Each row is a point on a tangle of strands that fork, close into loops and nearly touch. The rows are in no order.
In the rows, 128 means zero.
Two points are linked if the straight distance between their rows is under 81.3. Some points are linked to none.
J921: [133  99 145  98 149 141 165  97 177 110 135 111 164 127 131 148 144 113
  98 135 103 175 129 151 113]
J4: [134 167  78 157 130  76 143  73 124 160  89 167 145  90 124  96 115 129
 137 105 163  79 112 125 140]
J539: [125 133 174  60 153 151  51 186 112 126 144 103 138 180 134 132 173  93
 160 131 105 171 119 143 120]
J287: [114 157 129 112  90 124  64 163  68 144 113  75 125 113 128 146 152 131
 167 151 118  84 146 124 206]
J836: [142  81 127 210 110 129 189 106 149 139 101 190 130 107 161 109  78 153
 128 161 131 123 100 117 126]
J995: [122 102 138  93  99 130 146 112 150 123 149  73 147 131 164 152 135 131
 112 113  53 166 133 149 133]
J363: [ 97 131 121  90  70 126 102 150  84 139 153  52 108 132 159 116 111 125
 144 100 108 103 161 150 157]
J325: [131 153 100 152  97 106 161  95 112 138 124 195 130 130 147  73  62 136
  89  85 190 106 140 123  77]
J142: [132  80 120 167 104 144 180 105 169 129 140 120 118 116 147 140  86 147
 111 154  88 141 104 145 114]
J248: [103 106 125 127 102 190  71 191  70 128 150  88 116 172 138 147 131 135
 123 157 122 142 127 134 122]
J730: [112  84 147 123 111 124 104 140 152 127 146  65 104  99 127 169 139 148
 171 121  44 144 100 144 182]
J784: [114 107 145 134  89 120  92 153 128 135 131  80 136  96 122 182 140 147
 164 168  55 112 120 128 196]
J241: [136 138 105  85 151  96 140  62 162 134 130 113 176 131 146 143 150 125
  93  82  77 161 134 155 134]
J104: [133 150 123 128 141 131 105 167  89 117 126 121 112 156  93 129 149 131
 142 140 151 106 154 107 126]
J990: [127  84 140 143  99 140 156 118 161 124 141 102 140 115 147 158 111 142
 115 166  69 148 121 141 127]
J563: [126 172 133  97 159 116  87 178  91 109 149 127  61 164 108  97 142 117
 161  62 158 113 145 132 123]
J879: [114  64 169 139 163 179  94 189 166 115 146 105 116 124  93 168 154 136
 158 188 121 158  78 123 142]
J373: [129 156 139  53 143 109 116 114 132 104 134 117 159 161 135 137 134 109
 100  73 114 172 170 142  93]
J895: [129  91 120 186  92 121 184  96 145 145 107 156 120 101 161 114  78 146
 121 149 112 109 102 129 131]
J101: [106 138  83  99  99 106 143  78 130 163 146  90 113 104 170  96 102 134
 113  55 103  97 138 168 147]
J603: [147 156 128 154 108  87 168  70 124 137  89 185 205 116 157 123 126 131
 105 137 132 145 141 107 112]
J118: [112 148 132  87 121 160  39 192  54 131 145  91 114 190 128 134 147 120
 152 119 126 142 149 132 131]
J886: [142 162 106  87 176  95 134  75 161 114 108 143 174 130  99 142 160 113
 104  87 138 154 135 136 123]
J88: [118  74 135 179  77 180 100 176 103 133 154 112 126 120 130 165  96 159
 130 196 102 122 108 124 140]
J610: [140 156  98 166 116 100 159  94 113 136 107 192 131 126 126  91  92 128
 112 106 186 100 131 121  96]
J255: [144  97 114 159 187 153 178 125 174 110 124 157  97 126  71 126 128 127
 120 143 177 133 102 123 112]
J859: [112 136 133 105 125 148  55 196  80 127 165  83  59 165 127 104 150 129
 184 107 121 129  99 142 159]
J727: [138 126 122 162 139 106 131 124 143 125  99 115 109 100  90 161 153 142
 162 159 104  93 110 115 184]
J653: [139 145 147 178 100 129 120 151  89 138 100 159 140 114 137 122 128 137
 141 190 152  90 136  89 132]
J553: [103  92 128 138 100 185  84 193  94 130 164  82  91 153 131 137 115 144
 137 146 113 135 114 134 144]
J648: [117 101 144 108 134 197  79 198  96 122 156  97 120 182 127 138 141 117
 130 147 140 162 123 132 108]
J380: [148 127 123 120 133 128 176  89 161 112 131 170 183 148 140 130 109 115
  67 129 151 165 145 134  72]
J967: [134  98  98 144 154 119 171  70 195 135 119 129 150 101 129 155 129 142
 115 134  77 150  95 145 135]
J455: [137  71 109 165 171 154 179 100 203 114 130 147 110 109  99 141 116 138
 120 151 126 139  89 136 128]
J618: [140  86 115 170 190 170 199 106 191 111 123 178 112 114  77 119 115 118
  99 153 190 148 100 129 100]
J46: [121 138 129 109 117 122 107 155 102 125 138  85 105 134 123 132 147 128
 144 119 105 123 134 135 160]
J970: [135 101 142 119 211 126 145 107 203 121 115 136 112 107  87 137 171 114
 151 121 115 149  76 135 159]
J49: [136 120 155 171  76 110 146 117 107 151  87 159 167  84 188 125 105 142
 139 175 120 111 133 101 163]
J397: [118 100 149  90 113 159 127 143 141 113 178  75 112 152 170 119 129 125
 120  99  79 181 135 154 111]
J347: [132 189  76 148 124  67 132  68 121 152  86 183 166 105 124  99 109 135
 114  84 171  92 129 119 118]
J491: [119 167  93 109  92  91 138  91  96 147 114 130 129 112 150  92  83 113
 121  73 170  73 147 133 117]
J421: [153 134 155 183 112  98 170  91 109 140  68 206 203 106 167 126 131 142
 112 158 144 145 146  89 119]
J297: [108 133 127 112 120 127  85 184  88 129 153  74  52 137 119  98 136 129
 185  93 122 102 115 139 172]
J703: [106  82 130 145  94 162  96 182 117 121 160  70  94 124 123 156 117 160
 153 152  91 129 103 137 161]
J565: [125  75 175 121 195 149 126 164 190 115 134 136  70 114  74 126 168 113
 169 162 136 152  66 133 142]
J19: [133  81 154 144 202 137 135 134 203 111 128 135  71 104  79 136 163 120
 174 134 121 134  64 125 159]
J706: [102 122 132  93  88 148  80 178  76 136 164  63  99 160 149 122 128 131
 149 111 103 135 143 146 149]
J274: [126 117 150 120 101 140  93 147 118 130 129  91 184 125 138 193 166 136
 119 194  64 144 134 125 157]
J607: [138 147 157  74 171 129  96 154 132 115 174 123  59 144 111  98 157  97
 174  93 123 143  88 141 122]
J428: [117 140  98  82 113 134 151  90 141 121 165 137 123 151 157 106  95 123
  58  41 138 159 163 153  74]
J825: [151 161 162 154 112 112 128 123  99 124  88 174 195 125 147 154 146 132
 110 193 134 130 153  95 116]
J835: [126 106 136 137 130 164 109 180 117 117 137 106 131 155 114 156 148 133
 125 176 136 137 124 122 123]
J295: [136 131 149 109 187 135 117 164 150 116 151 133  54 142  92 103 162 114
 174 102 145 130  85 127 133]
J74: [127  71 143 153 185 128 123 133 196 112 131 114  66  94  87 156 154 150
 194 133  91 129  60 128 168]
J888: [132 121 135 135 106 149 145 152 110 116 144 130 132 158 139 122 109 133
 101 154 138 134 152 128  83]
J381: [102 141 129 100 103 146  61 178  58 137 136  81 128 157 134 137 146 127
 141 137 112 122 161 134 144]
J53: [139  92 127 122 168 135 170  92 191 117 123 127 144 118 120 146 145 127
 113 134 113 159 108 139 124]
J185: [132  89  95 169 120 150 192  80 177 137 147 149 109 119 145 115  82 147
  94 128 118 139  97 145 110]
J318: [135  64 152 147 174 136 150 119 212 110 112 123 129  91  81 185 153 135
 151 179  95 146  92 125 151]
J887: [126 178 127  76 163 104 100 131 126 122 171 130  61 146 128  93 143 105
 151  29 120 123 116 137 126]
J394: [152 197 121 106 168  75 124  78 128 104  77 168 202 131  81 151 156 108
 108 112 159 142 155 106 103]
J508: [148 161 131 118 163  88 130  99 138 122  86 118 167 115 101 166 189 117
 141 137  93 121 125 121 174]
J300: [127 143 118 105 166 149 131 139 135 106 162 150  65 153 113  92 117 113
 115  45 168 136 138 135  96]
J216: [104 125 113  94  84 117 134 111 119 148 156  60  89 115 162  98 103 129
 135  61  95 103 135 164 150]
J393: [146 146 154 183 106  98 155 111  93 137  75 204 176 115 156 102 103 136
 119 142 174 125 150  91 108]
J73: [138 147 100  98 127 121 158  67 161 120 138 163 178 149 150 122 100 117
  61  93 135 172 154 144  72]
J873: [128  94 127 203  94 131 132 146 130 142 115 140  85  87 106 148  96 154
 172 190 125  69 104 113 165]
J439: [147 159 157 117 165 129 123 139 120 101  93 165 191 148  81 146 148 106
  98 167 187 144 169  97  69]
J71: [133 141 121 154 114 125 134 150  92 122 128 127 107 141 116 121 124 134
 129 147 152  91 145 116 126]
J778: [124  83 147 117 130 134 115 142 168 116 144  79 129 114 129 175 149 140
 146 136  55 156 103 144 157]
J278: [129 160 122 115  72  92 135 100  86 150 110 122 147 112 164  97  99 115
 138 113 148  73 152 123 139]
J595: [121 121 146 100 126 133  94 165 119 124 155  80  90 142 136 131 152 128
 159 108  84 145 110 148 158]
J145: [139  82 113 178 166 156 173 126 177 115 130 141  83 118  89 141 119 147
 134 152 145 120  95 125 127]
J890: [132  94  73 167 162 158 187  78 193 138 156 159  91 108 124 107  98 144
  95 106 139 144  92 150 111]
J64: [143 117 151 200 102 126 163 147 106 142  91 186 141 118 147 117 113 148
 130 188 156 114 125  93 127]
J484: [129 106 117 160  87 105 155  95 136 166  96 140 144  64 196 112  75 128
 168 139 117  75 112 123 174]
J42: [145  95 100 175 161 149 195  91 183 119 125 184 125 130 105 116  98 129
  91 155 176 149  98 126  88]
J299: [126 107 177  65 166 144 116 145 168 110 153 111 126 148 132 117 169  92
 136 127 108 175 111 149 112]
J608: [130 110 132 129  83 132 157 119 127 129 133 108 148 131 157 142 113 134
 113 154  80 134 134 137 121]
J947: [113 152 101  72 112 112 131  78 131 127 156 112 139 149 166 115 100 124
  78  31 111 153 169 154  95]
J846: [125 108 144  99 112 145 129 147 135 118 153  76 133 144 152 146 140 130
 116 130  81 165 139 149 130]
J232: [149 164 130 105 110  88 137  79 121 127  94 133 198 128 136 154 157 116
 110 142  95 138 155 124 126]
J58: [127  56 163 142 161 158 128 159 193 106 135 108 117 107  92 171 145 138
 153 178 104 151  91 131 143]
J190: [128 100 117 171 122 185 149 181 109 113 154 135  87 167 120 111  96 143
 110 158 176 117 126 121  84]
J498: [123 162 129 107 146  90  97 147  93 129 117  97  90 128 106 117 165 125
 177  75 124  93 123 128 176]
J878: [117 105 137 171  90 139  89 157 116 134 130 103 119  91 107 176 121 157
 160 192  90 102 111 122 196]
J903: [108 122 137 117  60 154  89 161  77 143 141  95 161 148 164 140 118 134
 112 173 101 128 154 134 135]
J641: [137 180 143 158  99 121 102 158  59 130 102 174 153 146 120 109 112 127
 120 157 194 102 177  83  79]
J601: [144 173 112 149 111  83 149  76 118 137  84 203 195 121 144 118 106 128
  96 110 157 136 133 110  94]
J655: [138  99 140 214 105 128 183 132 115 141  87 198 144 112 162 103  86 153
 130 158 154 123 122  97 122]
J942: [123 174  97 140  92  78 138  68 124 152  90 206 189 117 156  91  79 128
  85  72 171 134 143 116  91]
J979: [126 175 142 123  72 121  90 143  57 157 106 133 147 119 153 116 119 118
 150 159 170  77 168  99 141]
J569: [117  51 142 119 160 180 163 108 214 116 180 115  73  84 132 114 130 129
 133  98  92 177  78 137 115]
J411: [129 103 145 204  82 140 136 159  99 151 101 159 118  87 160 120  86 145
 159 188 151  80 119  96 159]
J855: [105 160 110  82 116 106 113 119 102 129 160 112  69 138 138  81  96 122
 119  15 151  96 156 146 117]
J544: [146 169 141  93 161  87 111 122 113 114 101 113 160 137 104 154 190 118
 142 127 117 126 154 119 154]
J874: [110 174 133 100 121 111  58 174  59 140 119  86 115 139 112 133 169 123
 173 125 134  88 153 122 179]
J479: [133 113 167 184  83 133 133 146  93 158  84 168 151  80 190 114 102 146
 159 174 156  88 139  91 167]
J758: [129 100 144 173  89 107 155  87 134 164  83 157 169  66 196 124  89 141
 149 154 107  92 125 111 175]
J476: [129 122 149  99 167 175  82 192 100 111 142 122 132 177 110 137 151 109
 122 150 162 153 147 127  89]
J86: [126 127 149 146  94 160 127 155  96 123 128 140 165 155 142 138 121 132
  98 193 134 141 150 111  96]
J745: [127 129 102 142 118 128 162 115 121 127 147 127  90 135 138 101  95 140
 110 105 150 110 134 138 109]
J902: [155 108 139 165 126 149 186 114 144 113 113 184 171 143 133 115 106 127
  97 177 157 153 129 113  76]
J880: [136  77 101 170 154 134 179  67 215 131 116 150 138  97 123 150 113 138
 113 156 101 154  88 142 134]
J829: [147 184 145 146 133 125 100 147  79 119 102 175 172 152 107 138 137 120
 110 174 178 125 169  83  73]
J626: [116 160 141 116  95  96  84 136  78 154 109  90 141  95 127 161 157 126
 164 156  97  83 145 120 204]
J405: [127 183 134  97  77  94 105 123  70 150 108 113 142 102 160 111 116 117
 147 130 155  72 171 108 139]
J831: [149 121 151 158 120 152 156 141 113 118 116 175 172 149 142 130 125 128
  99 202 154 145 141 101  75]
J341: [131 175 131 118 145 139  79 175  69 118 122 141 135 174  85 130 131 117
 111 121 181 119 181  97  82]
J733: [118 128 122 146  85 110 137 124 115 146 116 100 111  96 144 126 111 137
 152 148 117  69 125 131 168]
J282: [134 153 116 110 158 117 134 133 116 112 146 133  87 153 113 105 123 125
 118  63 161 122 145 131 108]
J151: [130 127  71 121 163 116 155  60 196 144 137 143 153 114 134 117 129 138
  82 101 121 160 112 152 120]
J520: [128  96 155 129 196 162 120 177 165 107 143 128  63 131  83 116 162 117
 171 144 150 133  76 119 140]
J627: [105 149  72 106 101  93 139  65 132 169 132 119 144 106 165  88  89 129
 103  59 129  93 136 154 133]
J871: [125 178  85  80 136  82 130  63 142 138 120 141 180 132 137 129 130 127
  80  61 120 150 151 146 108]
J786: [112 113 121 130  65 110 131 110 121 163 118  87 121  71 169 134  88 129
 171 146 103  65 119 131 184]
J7: [147 129 152 192 114 112 162 114 120 131  77 191 174 109 153 124 129 142
 130 188 132 124 128  95 127]
J723: [114  79 133 163 104 147 125 158 138 125 148  88  75 105 104 157 115 165
 164 146  96 108  97 137 171]
J924: [135 125 129 134 173 144 132 165 137 108 145 137  60 151  87  99 146 129
 145  97 166 121 114 123 124]
J747: [128  99 128 140 136 141 145 147 147 119 141 102  96 132 115 143 133 142
 138 136 113 132 116 136 138]
J120: [125  92 134 208  94 151 115 165 124 138 129 139 113  97 112 157 107 161
 156 213 116  91  99 102 159]
J20: [146 183  59 170 176  78 136  73 153 143  91 186 149 106  85 115 140 133
 121 103 178 113 107 131 130]
J440: [123 123 121  91 115 164 153 113 133 109 188 109 102 156 168  99  92 123
  78  50 125 171 165 154  72]
J119: [124  77 140 207  77 130 142 147 130 143 118 155  97  78 155 125  69 149
 169 179 133  75  99 111 166]
J283: [148 169  76 165 175  84 141  72 141 135  77 164 151 103  86 132 156 128
 138 122 143 107 104 122 150]
J409: [145 162  80 183 149  81 148  67 134 149  74 178 145  83 106 122 134 132
 150 138 140  83 107 124 156]
J713: [117  78 126 180 100 188 118 188 117 128 155 113 105 144 124 154 100 150
 119 194 132 123 102 122 119]
J336: [130 103 143  87 153 146 167 111 172 108 133 129 162 148 122 131 132 104
  79 132 138 178 148 146  89]
J545: [125 144 142  97 148 128  92 179  99 119 156 104  85 170 115 103 147 119
 153  93 138 131 136 129 126]
J268: [138 140  86  98 150  96 155  52 177 140 119 134 190 126 137 135 141 121
  82 106 104 164 125 152 119]
J615: [113  79 118 176 117 197  95 198 104 123 150 111  90 141  99 159 119 154
 139 185 139 118  91 113 144]
J606: [141 141  89 171 133 114 168 103 130 132 113 170 101 117 109 101 102 134
 115 118 165  93 112 123 108]
J981: [119  96 131 158 116 145  77 184 115 126 139  93 100 106  89 179 144 164
 171 181  97 109  96 122 187]
J444: [139 124 115 157  83 130 182 113 113 132 134 183 128 147 173  76  62 138
  91 106 171 121 144 127  73]
J667: [109 108 135 120  89 106 100 137 130 136 136  57 113  98 140 154 136 143
 172 122  55 114 121 144 200]
J833: [140 169 146 166 102 111 137 134  71 132  94 187 150 125 133 107 106 129
 131 148 188 101 154  89  94]
J389: [124  94 148 187  81 169  92 167 102 151 132 145 135 113 133 165 107 154
 137 221 111 106 107 104 156]
J613: [121 112 137  80 126 153 147 118 143 112 172 102 113 148 163 110 117 120
  98  67 102 178 151 156  97]
J99: [126 172 130 125  93 118  91 154  48 137 119 120 134 143 125 114 117 123
 130 146 162  80 179 107 113]
J749: [156 112 108 173 130 134 193  94 163 124 112 199 154 135 135 107  90 134
  89 148 167 149 115 119  86]
J621: [ 99 138 110  81  77 112 122 116  90 150 151  62  96 119 169  96  97 118
 149  75 130  77 154 156 151]
J175: [135 108 140  94 143 149 175  81 183 112 129 156 189 143 124 132 109  95
  52 135 162 195 152 142  66]
J514: [110  52 155  99 173 175 163  96 222 121 159 123 104  90 124 113 140 104
 107 112 100 196  82 150 119]
J592: [144 143 163 142  92 114 129 125 110 138  96 142 193 117 159 161 147 135
 113 200  92 133 147 107 135]
J969: [125 161 148  62 129 119  79 162  90 121 139  92 137 168 136 128 156 114
 139  94 102 147 169 141 121]
J128: [127 104 153 103 130 144 112 158 142 111 143  78 147 133 132 167 163 132
 130 145  71 168 120 140 143]
J915: [131 173 118 113 170  92  96 161  97 116 139 140  51 147  87  91 153 119
 178  56 168  86 116 121 147]
J705: [148 187 103  97 180  77 116  75 162 117  86 174 193 126  77 143 165 106
 110  90 164 151 141 124 117]
J201: [131  89 131 151 156 131 138 134 169 119 131 109  81 109  99 160 146 148
 169 134  93 123  91 132 158]
J28: [160 178 155 139 120  99 138  98 105 122  83 179 211 130 129 142 146 116
 106 172 147 148 166  89  95]
J62: [130 120 158 100 128 131 116 144 131 116 121  89 173 138 134 176 169 120
 118 165  82 153 147 129 139]
J675: [136 165 147 123  89  91 104 120  98 146  96 106 164  97 139 165 158 131
 145 176  92  92 151 114 191]
J35: [134 169 139 109 116  95 108 120  97 127 103 104 163 125 123 154 170 124
 134 145 104 110 156 120 159]
J464: [135 140 122 120 116 134 155 116 123 112 145 135 141 163 140 117 101 124
  89 122 144 141 159 130  79]
J611: [114 159  83  94  83  75 139  58 123 166 119 136 173 112 183  90  87 127
  95  75 125 109 147 149 118]
J497: [134 171 140  97 161 121  83 165  81 117 123 123 125 166  98 131 152 120
 139 113 158 118 167 113 108]
J95: [131 161 115 102 112 116 152  88 123 119 129 148 161 146 144 112 100 120
  83  93 136 144 165 137  78]
J481: [132 150 126  69 136 103 128  88 136 123 137 106 160 145 150 132 139 118
  98  65  90 167 157 148 116]
J30: [116  81 120 113 171 178 158 109 191 120 186 127  58 101 141  93 134 123
 131  61 102 169  78 143 126]
J935: [154 185 140 110 148  82 134  86 122 117  78 168 217 125 103 160 158 108
 105 149 138 146 157 101 100]
J467: [128 120 138 134 135 149 135 152 122 113 139 111 124 151 123 142 137 129
 122 149 133 139 144 129 110]
J955: [143  94 153 133 179 135 156 118 189 111 107 128 141 116  89 161 158 119
 127 168 118 150 107 124 139]
J370: [125 147 106 125  97 110 151 108 104 135 138 135 106 135 144  91  81 122
 106  79 163  90 155 137 100]
J594: [114 156 125 111  91 113 116 143  82 132 124  89 127 130 133 128 137 133
 141 129 125  89 157 124 154]
J840: [125 105 139  83 177 150 149 100 191 118 159 114 121 123 141 117 154 100
 116  81  97 181  97 153 120]
J654: [107 145 111  99 114 132 135 133  99 129 176 102  61 148 143  81  94 124
 113  45 146 115 160 152 114]
J271: [146 159  86 119 151  87 146  42 170 143  94 163 211 119 124 145 145 121
  91 117 119 154 126 136 119]
J702: [108 107 120 152 123 156 101 195 103 125 150  89  53 133 105 123 129 151
 168 139 132 106 104 129 165]
J68: [132 116 152  80 162 136 135 127 165 112 150 101 124 137 137 124 152 106
 126  93 104 174 123 146 120]
J793: [129 169 143 162  87 130  90 153  55 155 100 153 140 111 141 115 125 130
 150 182 179  74 153  90 142]
J211: [125 171 111 124 151  90 102 155  88 127 119 112  66 128  86  99 156 122
 177  77 164  59 124 125 176]
J404: [123 109 123  89 188 153 144  93 197 123 167 140  88 110 129  99 153 103
 121  66 113 172  88 143 128]
J450: [131 124  99 176 111 108 173  94 131 153 109 158 118 105 141 100  95 132
 125 127 138  96 107 128 129]
J446: [121 117 113 127  67 110 143  98 128 163 115 100 141  72 212 117  73 124
 175 124 125  58 118 130 176]
J356: [120 112 169  75 168 164  71 188 123 121 140 113 136 174 112 140 171  92
 138 148 132 166 130 131 106]
J584: [118 165 120  99 104 107 114 143  80 128 124 102 110 143 125 111 123 126
 127  86 146  97 177 134 127]
J195: [135 120 117 171 135 152 154 159 115 110 130 143  92 146 103 122 111 140
 122 156 174 107 131 115 100]
J588: [121 134 154 122  66 146  82 151  85 143 123  98 186 134 157 177 142 134
 109 196  83 132 149 117 152]
J335: [126 103 113 167  77 145 184 122 109 138 148 151 102 137 172  76  55 143
 100 125 155 109 135 132  91]
J696: [118 123 138 119  62 133 135 130 103 133 135 102 166 137 176 145 114 134
 106 168  88 134 159 137 121]
J6: [120 180 111  92 135  98 111 127  99 114 135 132  90 153 116 103 108 118
 114  35 158 110 162 136 106]
J958: [118 148 153  59 138 140  39 180  73 128 141  91 131 183 138 135 168 107
 152 118 100 161 140 136 131]
J636: [119  75 147 149 144 188 108 188 139 113 141 105 120 142 105 164 141 132
 134 186 122 143 107 129 129]
J917: [147 173 152 129 154 135  94 146  91 112  97 159 195 147  97 162 164 114
 109 191 164 138 165  86  85]
J770: [129 122 115 166  99 125 150 137 113 135 123 123 104 120 134 123 106 141
 139 163 131  93 124 120 145]
J804: [144 114 125 142 193 145 155 151 160 100 131 143  77 136  78 118 142 125
 144 122 171 124 102 123 125]
J406: [109  93 115 174 118 183  78 202  80 126 152  94  68 146  97 137 120 158
 155 164 147 105  98 123 159]
J755: [110  79 138 162 117 140  86 170 135 127 149  83  76  97  92 160 133 166
 195 149  82 112  88 130 194]
J934: [112 124 111 120 136 160 146 141 128 111 189 119  46 147 134  86 105 129
 113  45 155 132 136 145  99]
J724: [139 118 118 116 205 107 146  93 193 126  94 136 141 103  92 154 172 117
 146 124 106 146  96 137 157]
J633: [134 190  62 147 153  72 122  67 148 137  97 193 154 110  98 107 119 135
 102  81 186 119 119 126 107]
J734: [127 160  92 145 100 101 156  78 133 140 118 213 171 137 153  82  59 134
  71  76 183 144 144 124  69]
J904: [120 106  72 134 189 138 157  73 215 146 150 143 120  97 121 106 139 140
  98  94 125 159  92 150 132]
J172: [119  94 120 189  89 188 128 189  94 133 148 135  82 149 131 119  86 154
 123 190 165 102 117 117 107]
J505: [141 153 152 116  93 108 137 111 107 124 110 129 196 136 155 157 143 120
 103 168  92 141 165 112 115]
J236: [127 176 133 138 113 135 101 167  60 128 121 145 129 161 114 116 116 129
 115 142 186  95 179 101  89]
J480: [128 118 133  93 112 105 143  93 146 132 129  84 180 125 156 162 151 122
 110 127  48 152 133 152 147]
J230: [126 151 162  64 158 140  75 177 119 115 169 112  86 169 127 103 161  94
 159 101 128 153 122 135  99]
J660: [133 181 104  67 163  79 115  69 148 119 110 130 184 141 119 136 151 111
  98  55 121 157 150 140 116]
J602: [122 164 150  54 123 111  95 134 102 117 139 102 160 172 149 141 145 111
 114  82  99 159 186 139  98]
J852: [111  71 193  95 171 162 121 152 200 110 153 113 101 107 104 123 163  96
 147 150 107 179  76 141 122]
J977: [104 116 122 143 119 136 111 173 101 130 147  85  45 119 108 109 125 140
 184 113 136  82 109 138 181]
J250: [117 112  98 162  96 144 183 109 128 139 154 142  80 123 154  76  61 143
 107  95 161  96 120 143 103]
J524: [115  94 200  74 172 154  98 172 169 114 149 120 118 137 109 116 173  80
 142 163 115 179  91 145 112]
J103: [119 126 150  98 134 141  61 187 115 127 167  86  73 150 124 116 166 119
 188 119  90 146  80 136 154]
J774: [129 165 146  96 172 152  77 187  97 109 117 144 135 180  85 136 130 106
 114 125 195 139 176 107  62]
J87: [124 167  95  82 100  86 134  58 124 145 128 124 157 139 159 116 109 125
  83  60 114 128 163 148 108]
J965: [117  70 170  87 170 156 145 116 204 118 151 113 113 106 128 118 161 101
 130 117  95 187  87 152 125]
J885: [134 166 162 107 189 143  95 168 110 100 102 155 166 165  66 144 142  99
 101 145 203 148 181  97  62]
J906: [151 152 114 126 142  91 154  69 158 131  91 146 196 112 120 157 156 118
 108 144 104 141 127 127 131]
J204: [121 177 132  85 146  91  63 164  77 128 124  99  97 150 110 127 182 115
 187  91 124 101 135 130 175]
J561: [147 139 109 137 179  93 138  85 168 128  90 127 152 105  97 160 182 127
 144 134  95 123 104 128 173]
J386: [120 111  50 166 191 147 170  80 213 148 156 154  83  89 108 102 118 153
 108  91 139 136  88 152 137]
J475: [138 150 131  79 128  88 137  92 126 124 112  96 191 132 147 165 170 117
 116 124  71 153 151 136 145]

A fork is a point with three links, a tip a point with one. Leave the first point through the second and follow the links. Name the first fork or tip that comes.
J786 / J446: J713
J648 / J248: J128
J53 / J955: J467
J825 / J28: J87

A piece is two or more points that can be reached from each other along the links. Count, over all rows, the pieces, the separate loops (a circle has one, a figure eight two, a Y none), the forks (points with three links) and the tips (points with one).
pieces: 6
loops: 17
forks: 23
tips: 1

Name the points in between on the shortest way along the links from the first point to the second, in order.
J565 / J967: J520 J295 J924 J804 J255 J145 J455 J880
J942 / J733: J601 J603 J421 J393 J833 J641 J236 J341 J497 J104 J71 J770
J274 / J381: J62 J128 J846 J397 J613 J440 J428 J947 J87 J611 J627 J101 J216 J621 J363 J706
J878 / J505: J784 J667 J730 J778 J128 J846 J995 J480 J475 J232
J46 / J786: J595 J103 J859 J297 J977 J702 J406 J615 J713 J172 J190 J195 J71 J770 J733
J747 / J175: J467 J888 J464 J95 J73 J380
